The views of a scene show one set of named points, each view turned or mirrored, and shifted as a whole, with a little noise and some points left out.

Scene 1
View 1
pasut: -7; 24; -32; 9; 16; -8; -12; 12; -3; -16; 12; 16; 13; 16; 2; 4; 2; -4; 18; 11; 30; 25; 1
gebup: -1; 17; -17; 7; 24; -1; -8; 2; 7; -21; 12; 14; 20; 17; -5; 24; 3; -1; 16; 11; 28; 23; 2
Mer: -5; 9; -29; -1; 25; -3; -2; 9; 4; -12; 2; 9; 15; 11; -12; -10; 5; 14; 28; 2; 29; 22; 2
Sosi: -6; 44; -32; 21; 11; -11; -16; 5; -13; -27; 21; 29; 12; 29; 23; 29; -8; -26; 11; 15; 34; 21; 1
sobu: -9; 10; -20; -1; 28; -9; -5; 14; 14; -10; -1; 1; 19; 11; -22; -7; 9; 1; 31; 3; 26; 23; 10
Lan: 2; 6; -27; -4; 27; 8; 1; 1; -10; -23; 9; 14; 11; 14; -4; 1; -5; 24; 21; -1; 35; 21; 0
gomo: -8; 7; -30; -6; 21; -17; -14; 30; -10; -8; 5; -2; 10; 2; -16; -26; 4; -6; 32; 6; 33; 35; 16
Divi: -8; 20; -36; 6; 16; -10; -7; 12; -1; -13; 7; 14; 13; 13; -2; -6; 5; 3; 22; 7; 29; 25; -3
Tabag: 3; -14; -31; -8; 27; 16; 4; -11; 22; -15; 10; 17; 26; -7; -19; 3; 27; 60; 9; 9; 21; 30; -37
Ded: -1; 9; -20; -2; 30; 3; 2; 4; 0; -21; 3; 7; 13; 18; -10; 4; -5; 10; 28; 0; 33; 16; 12
pama: 2; 9; -28; 1; 24; 10; 4; -5; 6; -20; 8; 18; 16; 14; -5; 8; 8; 29; 16; 3; 28; 20; -13
Vavu: -3; 3; -23; -4; 22; -11; -17; 17; -9; -17; 19; 7; 17; 0; -9; 5; 6; -3; 15; 15; 33; 39; 6
zemi: -7; 22; -27; 7; 21; -6; -4; 7; 7; -15; 5; 14; 14; 20; -6; 3; 2; 0; 25; 5; 28; 19; 3
peze: 0; 20; -20; 9; 20; -2; -14; 4; -8; -27; 23; 20; 19; 13; 7; 32; 0; -11; 8; 15; 32; 29; 0
fim: 5; 15; -42; -5; 19; 10; 0; 4; -36; -29; 17; 25; 1; 15; 16; -2; -13; 26; 14; 3; 40; 27; -4
View 2
peze: -15; -3; -5; -16; 10; 2; 32; -3; -8; 1; -22; 29; -27; 4; 1; -1; 17; 11; 3; 1; 9; 13; 5
pasut: -16; -11; -12; 3; 6; -4; 29; -7; -20; -8; -12; 8; -32; -3; 7; 12; 12; 11; 11; 6; -7; 3; 7
gebup: -10; -9; -2; -5; 19; -8; 32; 0; -11; -6; -13; 34; -20; 5; -1; 13; 16; 4; 5; 7; 5; 9; 5
Vavu: -25; -6; -10; -4; 7; -9; 24; -6; -10; -20; -5; 11; -30; 7; 3; 16; -2; 12; 3; -3; 7; -1; 1
sobu: -12; -18; -4; 16; 22; -22; 27; -3; -17; -24; 6; 21; -23; -4; -2; 34; 7; 4; 12; 9; -9; -3; 2
Ded: -12; -16; -5; 10; 16; -10; 11; -3; -7; -13; 9; 32; -23; -3; -8; 23; 19; 1; 14; 7; 3; 6; -6
Sosi: -10; -7; -9; -11; 3; 16; 37; -9; -15; 18; -31; 22; -38; -8; 9; -12; 31; 12; 17; 9; -3; 22; 10
pama: -1; -10; -9; 1; 23; -6; 12; -3; -11; -13; 5; 31; 0; 19; -3; 17; 25; 0; -9; 12; 4; 3; -4
gomo: -25; -16; -15; 16; 4; -13; 15; -7; -19; -29; 9; -4; -41; -9; 4; 29; -4; 12; 15; 0; -8; -9; -3
fim: -12; -7; -19; 2; -3; 19; -16; -13; -3; -3; 8; 13; -20; 12; -1; -1; 31; 9; 0; 6; 13; 10; -15
Mer: -7; -16; -8; 14; 17; -11; 12; -6; -16; -18; 10; 18; -14; 4; -1; 25; 17; 3; 5; 11; -6; -2; -4
zemi: -7; -15; -6; 9; 14; -6; 24; -5; -18; -7; -4; 21; -23; -3; 2; 19; 22; 5; 12; 11; -9; 6; 2
Lan: -10; -13; -10; 7; 13; -3; 0; -6; -6; -14; 10; 27; -15; 7; -5; 17; 23; 3; 1; 7; 8; 4; -10
Divi: -7; -13; -13; 8; 11; -1; 19; -7; -19; -12; -1; 8; -22; 3; 6; 16; 20; 7; 7; 12; -10; 2; 0
View 3
Lan: -3; -20; 24; -8; -8; 2; -3; -12; -12; -5; -4; 12; -7; -14; -5; -3; -3; 16; 9; -1; 0; 15; 3
pasut: -6; -16; 22; -6; 7; -7; -12; -29; -23; 2; -8; 3; 9; -13; 3; 18; -2; 4; -2; -7; -1; 31; -11
Tabag: 25; -28; 10; -11; -20; 13; -3; -24; 2; -5; 14; 28; -11; -2; -18; -1; 29; 23; 16; 17; -1; 12; 38
Ded: -12; -11; 24; -1; -1; 3; -4; -16; -16; -7; -9; 10; -3; -12; -1; -4; 4; 13; 6; -11; -2; 8; -9
gomo: 11; -11; 25; -11; 28; 10; -1; -29; -28; -7; -4; -18; 5; -34; 5; -11; 10; 16; -2; -13; 1; 25; -22
Mer: 8; -12; 21; -7; 6; 6; -7; -21; -19; -2; -5; 6; 1; -18; -3; 0; 13; 13; 4; 0; -1; 12; -2
pama: 2; -21; 17; -5; -13; 0; -9; -20; -9; -1; 0; 21; -3; -3; -8; 9; 10; 14; 9; 4; -2; 17; 14
Sosi: -30; -21; 25; -2; 0; -26; -20; -29; -25; 10; -16; 7; 15; -1; 8; 39; -24; -8; -3; -11; -3; 43; -20
Vavu: -5; -24; 22; -10; 17; -1; -2; -39; -14; -9; 2; -4; 3; -10; 4; -4; 2; 14; 10; -13; -3; 41; -10
peze: -27; -26; 22; -6; 4; -18; -12; -39; -15; -1; -8; 5; 11; 5; 8; 28; -11; 0; 5; -14; -6; 49; -12
sobu: 1; -2; 17; 1; 16; 9; -6; -30; -24; -5; -4; 6; 5; -12; 2; -3; 25; 8; 1; -11; -6; 10; -12
View 4
peze: 19; -8; -10; -17; 28; -17; 13; 18; -16; 16; -9; 12; 20; 11; -12; 12; -11; -8; 9; 16; -15; -35; -13
Lan: 8; -17; 13; -7; -8; -16; 30; 14; -8; -3; -9; 11; 11; -10; -27; 11; -12; 9; -1; 18; 0; -16; -10
fim: 18; -28; 14; -6; -5; -24; 34; 30; -22; 2; -26; 16; 9; -12; -36; 20; -4; 2; 11; 22; 3; -19; -17
gomo: 15; 4; -2; -28; -16; -38; -12; 27; 15; 0; -10; -13; -1; 8; -28; 18; -3; 21; 11; 5; 4; -29; -24
Tabag: -5; -14; 8; -15; -11; -30; 25; -26; -1; 1; -24; 16; 15; -3; -31; -14; -17; -5; -41; 20; 31; -25; 12
Mer: 6; -3; 0; -16; -10; -25; 4; 13; 0; -1; -10; -2; 11; 3; -22; 6; -6; 14; -7; 16; 9; -19; -5
Vavu: 17; -4; -3; -28; 8; -35; 5; 13; 7; 11; -12; 2; 5; 9; -24; 13; -12; 1; 7; 5; -4; -38; -22
gebup: 8; -2; -10; -16; 19; -17; 10; 9; -7; 11; -4; 4; 20; 11; -10; 6; -13; 0; -1; 15; -7; -31; -5
zemi: 9; 0; -9; -13; 5; -20; 0; 23; -8; 3; -7; -3; 19; 9; -14; 7; -3; 11; 0; 21; 0; -23; -5
pasut: 16; -5; -10; -17; 9; -25; 0; 28; -12; 9; -13; 0; 16; 12; -17; 13; -1; 7; 8; 18; -1; -30; -10
Divi: 14; -4; -8; -17; -1; -27; -2; 24; -10; 5; -16; -2; 15; 9; -20; 9; 0; 11; 1; 19; 8; -26; -7
Sosi: 25; -7; -20; -10; 30; -13; 0; 45; -34; 15; -16; 5; 30; 20; -6; 17; 5; 2; 19; 30; -11; -29; -8
View 5
fim: 18; 6; 23; 24; 13; -27; -6; -5; -17; -15; 7; -5; -26; -2; -5; 3; 23; 0; -7; 2; -16; 11; -27
Mer: -1; 20; 17; 20; 6; -23; -16; 16; -22; -3; -14; -15; -19; -13; -31; -18; -4; -6; -8; 16; 16; -13; -17
Divi: 18; 13; 9; 10; 11; -19; -16; 27; -20; -7; -14; -12; -33; -6; -14; -11; 5; -7; -12; 7; 9; -9; -18
Ded: -7; 18; 12; 4; 6; -20; -25; 8; -23; -5; 0; -5; -25; -12; -18; -11; 4; -2; -3; 4; 7; -12; -9
Sosi: 39; 9; -4; -19; 14; -12; -32; 30; -23; -21; -1; 1; -52; 2; 11; -7; 20; -4; -10; -20; -3; 5; -17
peze: 14; 6; 10; -11; 6; -12; -27; 22; -36; -16; -6; 8; -43; -7; -1; -3; 20; -15; -16; -18; 1; -5; -20
Lan: -2; 13; 23; 16; 5; -23; -18; 1; -26; -9; -2; -5; -21; -9; -20; -9; 8; -4; -6; 3; 2; -3; -18
sobu: -14; 19; 9; -1; 6; -12; -27; 25; -27; 4; -11; -4; -31; -15; -24; -13; -4; -13; -10; 8; 18; -27; -4
gebup: 4; 11; 11; -7; 3; -13; -31; 21; -36; -12; -12; 3; -36; -12; -14; -11; 10; -12; -12; -10; 9; -9; -16
Tabag: -7; 7; 45; 34; -11; -30; -11; 4; -51; -20; -28; -5; -5; -20; -51; -25; 6; -14; -12; 6; 17; 0; -43
zemi: 12; 18; 6; 1; 8; -17; -25; 23; -23; -8; -9; -10; -32; -10; -15; -15; 4; -4; -9; 2; 10; -9; -13
gomo: -1; 14; 6; 15; 19; -14; 0; 31; -10; 17; -9; -12; -35; -5; -14; 4; -2; -13; -16; 25; 7; -30; -6
pasut: 20; 13; 7; 2; 12; -16; -18; 28; -21; -7; -9; -7; -40; -5; -8; -8; 10; -9; -14; 0; 7; -9; -15
pama: 4; 10; 26; 14; -2; -22; -21; 8; -38; -18; -15; -6; -21; -13; -28; -20; 8; -8; -7; -3; 10; 0; -27

In a view up to two points have been moved. Name them for each view, in the order of its rows, or write none.
view 1 -> Tabag
view 2 -> pasut
view 3 -> peze
view 4 -> Lan, Sosi
view 5 -> Mer, sobu
